Each row is a point on a landscape with many valleys, with its height.
From any point a ball rolls to the lowest of the 2 points nearest to it. It stops when none of these is lower. Distance is the straight distance between rows; heights are no part of it.
Baf: [ -2   4  -1  -6 -23   1 -11 -10 -10   8  21  24  26  21 -16   0  18  30
 -14  10]  height 353
bos: [ 14  -3  -1  -3 -13  11  32  10   1  15  -4  11  12 -19 -21  -4  -8  -3
  -5   3]  height 613
vofa: [ -4   8 -10  -4  -7 -10 -12  14  15 -14   3   9   7  14 -16  -8  -5  30
 -14 -13]  height 535
vib: [  7 -13  -2   5 -13  10   7  14  -3 -24   4   5 -35 -44   9  17  -7 -13
  18  -5]  height 486
guvu: [-16   8   4 -10  -9   8 -31 -12  12   6  30   6  -3  62  13  -4 -14  19
  -8  11]  height 514
foti: [  0 -18 -13   9   1  15  24   4   9   9 -15  -9 -15 -14   1  -4   2  -7
  19  13]  height 153
vevu: [ 12   5 -23   9  14  -7  -2  -4   2   2  -5 -29  -3   0  -1   4 -18 -10
 -11 -13]  height 348
zegog: [ -5  -7   3 -11 -19  -3  15  12  14 -20   1  16  -2 -28  -9  15  11  26
   4 -14]  height 563
leba: [  6   4  -8  18  13   7 -11   2   4 -10   0 -21 -32 -16  14  -8 -14  15
  11 -18]  height 394
fem: [ 12   5 -17  20   6  15 -23  -2  11  -5   5  -7 -11  -1   5 -13  -5  26
   7 -19]  height 428
kosod: [  8  -3  -3  -2   0 -29   4 -15   4 -20  28 -13  -8  30   4   7  -4   5
 -11   7]  height 441
Gav: [ 11  12  -9  -3   2  20  26  -5   6  13 -16 -16  -3 -29  -5  -2 -30 -13
  10   3]  height 455
ruz: [ -1  24   7  -7   0  17  -5  -5  -4  -4   7  -7  -4  12 -17 -26   5 -19
  19  -4]  height 549
Gofi: [ -4  24 -12  -6 -22  19  10 -14   4 -10  39   5  -9  28  -4 -15   6  -4
  16   7]  height 497
Fup: [ -6  -2   7   0 -10  -2 -14  -5  -9   9  18  13  14  59  12  -3  18 -11
 -23  11]  height 637
gok: [ 11  -1   1  -1  21   0  17  27  -5  11 -24   3  -9 -30 -14  -9 -22  10
  13  -8]  height 516
lun: [ -4 -31  15  24  14  -4  -8   4  -1   5  -6   3 -21   5  40   8  19 -13
  -7   8]  height 715
Sino: [ -2  13 -21  14   0  11 -14   2 -30  11   5   2  -5  -8  16   7  -5 -28
  -9  -8]  height 309
fasod: [ 17  -1  -3   2  -6  -7 -27   8   3  -9 -10   6  10  -7 -18 -10   1   6
  -3 -10]  height 487
pafu: [  0  -4  10  -6 -11   7  24  20   2  -1  -7  12   9 -25 -15   1   5  16
   2   1]  height 592
Pafi: [  1  -6 -31  18   9  20  21   9   8  24  -7  -8  -9  -6   2  -9  -6  -2
   8 -10]  height 223
Durat: [ -6  -5   4  -1  -9  -2 -26  -9  21  -6  14  14   9  32   0  -3  11  29
  -9  -6]  height 575
vuku: [ 15  -5  -4   5 -15   6  -3  15  -9  -9   0   7 -15 -36   5  12 -21 -15
   0 -10]  height 468
rekat: [-26  -5   8 -14 -11  -3  -5  -6  19  -4  -2  12  15  31  -9   8  11  17
  -8  -6]  height 599
luko: [-13   9  -9 -13   4   4 -26 -22  -7  11  26   1  12  70  13  -7  -2   5
 -16  -1]  height 526
notu: [ 14   8   5   0   3   6  18  22   3   1 -19  10   0 -50 -12   2 -34  15
  13 -10]  height 496
retas: [ -7 -21  21 -15   0 -12   1   8   4 -19  -1  11  -4   2   4  11  23   6
  -4   4]  height 347
gulap: [  4 -19   9  -1   6 -18  13  10 -29  -3  -3  17   1 -15   3   9   3 -24
   7  26]  height 427
lumu: [ 13   0 -14  16  -6   4 -32  -3   3   2  -3 -12   2  -9   5  -7   1   9
  -2  -5]  height 457
benug: [  6   3  12   3 -18  -1 -30   8  -7 -10   5  21  12 -13 -15  -4  10  19
   0  -5]  height 517
Nozat: [-21  -1  22  -6  13 -28   4   1 -12  12  -5   4  13  16  17   9  12 -16
 -13   9]  height 358
luvet: [  4 -27  15   3  23 -11  17   3 -14  23 -30  -2 -13 -14  12  11  -5   4
  22  28]  height 142
pafov: [ -4   5 -10   5 -20   9  21  12  17   3  -9   9   9 -14  -9   8 -22 -14
 -13 -23]  height 286
zekiz: [  1   5 -13  12 -26  19  10 -13   6  -7  32  13   7   5 -10   0   6  23
  -6   2]  height 435
Kamar: [-14  20   7  -9  11 -13   6  -9   4  -3   6 -11   1  12   1 -13   7  16
   2   6]  height 412
Kam: [-20 -14  15  -5 -21  -5   1  -7  13 -11  15  16   5  28   6  15  19  12
 -19   9]  height 616
rov: [-15 -12  28  -3  17  -3  -5   3  12  10 -30 -12   1 -13  11   3   9  -6
  13   2]  height 687
biri: [ -2  12  -2  -5  -5   6   5  -5  18 -10   6 -10   4  19 -11  -9  10   7
   5  -3]  height 454
vun: [  2  15  14  -8 -12  -4  -4  10  -8 -14   2  17  -2 -28 -10  -1  -1  -9
  12   9]  height 466
dalin: [ 13  -5 -15  -3  16 -30  24  -6  14   4   2 -22  -4   6   1  14  -2  -8
   1   5]  height 388
Lesi: [-19  19   1   4   9  -7  -8  -8 -30   8  13  -1   7   5   8  -9  11  -2
 -13   3]  height 336
novi: [ 25  -1   6  -2  15   1  -6  15  -4   0 -22  -1  -8 -22  -6 -18  -5   6
  11  -1]  height 541
lusud: [  3  -7   6 -13   1   2 -10  -8   8  15 -34 -14  16 -18 -21   9 -10  -5
   2  -5]  height 645
giga: [  9   0  -8   5  -3  21   7   5  16 -11 -10 -14 -32 -18   5   2 -27   4
  13 -19]  height 359
robos: [  0  -8  24  -7  31  -6   3   3 -20  13 -25 -14   2 -10  10   4   8   2
  19  24]  height 204
Tev: [ 11  21 -20   3  10  13  32  -7  -3   2   3 -23  -1 -17 -12  -5 -21  -6
  -4  -6]  height 430
Ger: [ -5 -18  11 -13 -22  17  12   7  15 -36   7  16 -17 -17  -1  21  12  12
   1  -7]  height 533
gesa: [ -3  12  -3  13  -1  -8 -15  -1 -13 -17  20   5  -5 -15  10   1   4  12
  -7  -4]  height 396
Kofid: [ -6  -9  12  -6   5 -22  -2  -6   6 -21  14  -3   1  39  18   8  16  -4
 -10   2]  height 416
Foloz: [ -7   0   5   8  -5 -19 -13  -1 -14 -11  15   8  15  -5   0   8  17  22
 -25   5]  height 354
Fuzi: [  9 -26   4 -18 -16   4   5   6  -1 -30   7  18 -28 -27   3  19   8 -11
   8  -1]  height 506
Lif: [ 18  12   0  -3   7  12  -8   5  -6   3 -11  -7  -7  -3  -7 -25   5 -14
  16  -5]  height 565
nabom: [ 17  -1 -10  -5   5   6 -10  -4  -6   2   0  -4   5  37  -6 -25   8 -16
   1  -3]  height 665
Buk: [ -7  23 -20  10   2   4 -20 -15 -28   6  26  -5  -3  -2   8  -4 -11 -19
 -20 -15]  height 330
zal: [  6  14 -10  -4  -7  10   7   4  22  -4  11  -4  11  16 -19 -18  -7  28
   3 -17]  height 495
Begus: [ 17 -10  -8   5  12   8  19   9  13   3 -19 -15 -25 -15   7   8 -33 -11
  17  -6]  height 321
Tefe: [-15  -7  -2   2 -22  -2  -3 -18   0   1  30  18   9  47  11   4  12   2
 -16  15]  height 629
sesor: [ -9   0 -16   6  19  10  24   8  15  18 -17 -13 -22 -14   1   8 -17   4
   9 -14]  height 275
bebav: [ -3  -9  -3   1 -30  13   9   5  21 -11   0   7  -3  -7  -7  16  -9 -11
  -9 -14]  height 235
Rol: [ -2  18 -10   2   5   7  15   3  10  -8   6 -18 -13 -10  -4  -3 -24  -6
   7 -20]  height 398
zakat: [ -1 -29  14  17  15  -1 -15   1  -8  32 -24  -5 -11  -6  38   6   4 -15
   1   5]  height 707
tudog: [ 12  -2  -9   9  12  -9 -14  -4 -16  10 -14 -14   4  -3   8  -5 -11 -19
  -9   1]  height 314
Zoda: [-15 -18  21  -5  16 -30 -10   5   6 -17   3   2 -11  14  22  10  14   2
  -9  -8]  height 387
Govi: [-13   3   4  -4   7  16 -11  -5  12  13 -23 -16   0  -8   6  -3   7   6
   7   5]  height 671
gedu: [  0  -5  -2  -6  -1 -19  10  -2 -28  14   0  10  17   0  -6   1  11 -27
  -6  21]  height 407
ker: [-12   6   7  -9 -18  13 -15  -9  19  -3  23  11 -10  45  13  -5   2   5
   6   7]  height 498
vig: [-13  33  -4  -9   4  -4  -7 -12 -12   2  15  -1  13   5 -12 -13  17  14
  -1   6]  height 373
Gite: [-13   9  -2   2 -17  15  10 -10   7  -7  32  13  -6  28   9  -5  12  16
   5   8]  height 472
zusev: [ -9 -30  16   7  17   7  -6   2   9  21 -39 -15 -10  -3  18   8  -3 -13
  14   4]  height 699
zur: [  5  12   1  -4  -1   1  -9  -5 -12  -6  -5  -1  17 -23 -15  -2  -2 -13
   2   5]  height 492
sapi: [-10  15  10  -3  10  -9  -8  12 -10 -17   6  10  -3 -23   3   1  -2   9
   9 -10]  height 433
milol: [ 12 -12  -6   3   0  -5  14  12 -13   0  -4  12 -17 -24   2  10  -8 -18
   7  15]  height 447
lek: [  9   1  -4   0   9 -15  14 -17  15 -16  15 -25  -8  19   1   0   3  -6
   7   9]  height 417
Miba: [  5  -9  17  -3  24  -6   0   0  -8   5 -17  -7   5  10   6 -17  21  -6
  14  19]  height 270
kov: [-30  31 -18  14   0  -3 -23 -12 -32   5  27   2   0   7  13  -6   6 -10
  -6  -2]  height 312
fur: [  3   4 -18  -1 -25   5   3  -9   5   6  28  13  22  20 -10   2   5  29
 -26   0]  height 395
Vifo: [  4   9   8 -11  12 -11 -12 -24 -17   8 -19 -11  21 -18  -4  -6  -4  -8
  -3  13]  height 513
Fif: [  9 -10  -8   1  -3  13  -5  -5  11  10 -30 -25   7 -14  -2   4  -6   0
   9   6]  height 657
fevo: [ -9   2  -5   6  11 -10 -17   4 -24  21  -5   7  11 -10  10   8  -1 -18
 -10  -8]  height 283
Nar: [  0  -4 -15   1   5 -20   9  -7  11  -1 -11 -16   0  -3   3  22 -18 -15
  -6  -9]  height 360
Duvig: [ -9   1  13 -10  16 -20   5  -9 -15  15  -8   3  27  15 -13  -1  15 -20
 -18   7]  height 384
tibel: [ -2  38   6   0 -18  26   9 -13  -1 -13  20   3   2  10 -17 -15   9 -11
  20   7]  height 523
Pugu: [  0   2   2  -2  -6 -14   0  -2 -10  -2  13   8  22  15 -11 -11  25  34
 -21  10]  height 302
noze: [  7  -8   4  -1   7  -2 -10  -8 -10   7   9   7  14  42   1 -16  27 -13
  -2  10]  height 650
pes: [ -4   6 -10   0   0 -12   9   6   6  -1  -4   2   8  -9 -18  17 -22 -17
 -14 -20]  height 326
Ral: [ -2   4   9   0 -12  -1 -37   2  13 -15   5   7   7   4  -7   1   5  34
  -4  -4]  height 547
defo: [ -1   3   1 -11  -9  14   9   5  10  14 -19  -1  16 -12 -28  -3  -7  -8
   6  -3]  height 630
Mufif: [ 16 -29  -6   9  15  -1  25  14   2  18 -28  -6  -8 -21   6  -1  -9   4
  19  13]  height 62
lakuf: [ 27   6   7   0  -2  21  20  10   4   8 -17   0  -2 -41 -10 -11 -35 -10
   8 -11]  height 475
zirer: [ -3 -19  19   1  28 -25   4   1  -7   1 -15  -3   3   9  12   9  23 -13
  -5   9]  height 327
Dit: [ -3 -15   1   0  -9  -6   7  11  11  -3  -3  14   7  -4  -2  16   9  -6
  -7  -2]  height 295

For each start below, name the point where the ball stops.
zusev | Mufif
Kam | Mufif
Lif | Mufif
vib | Mufif
vofa | kov

Call two points neighbours if one is among the 2 nearest of the other. Go from one point of each pair to the other, from neighbour to neighbour, staying as low as possible. Name the highest point that can't be avoided.
Gite / Mufif | Ral
bebav / Pugu | Vifo
kov / fevo | Buk
kov / bebav | Nar
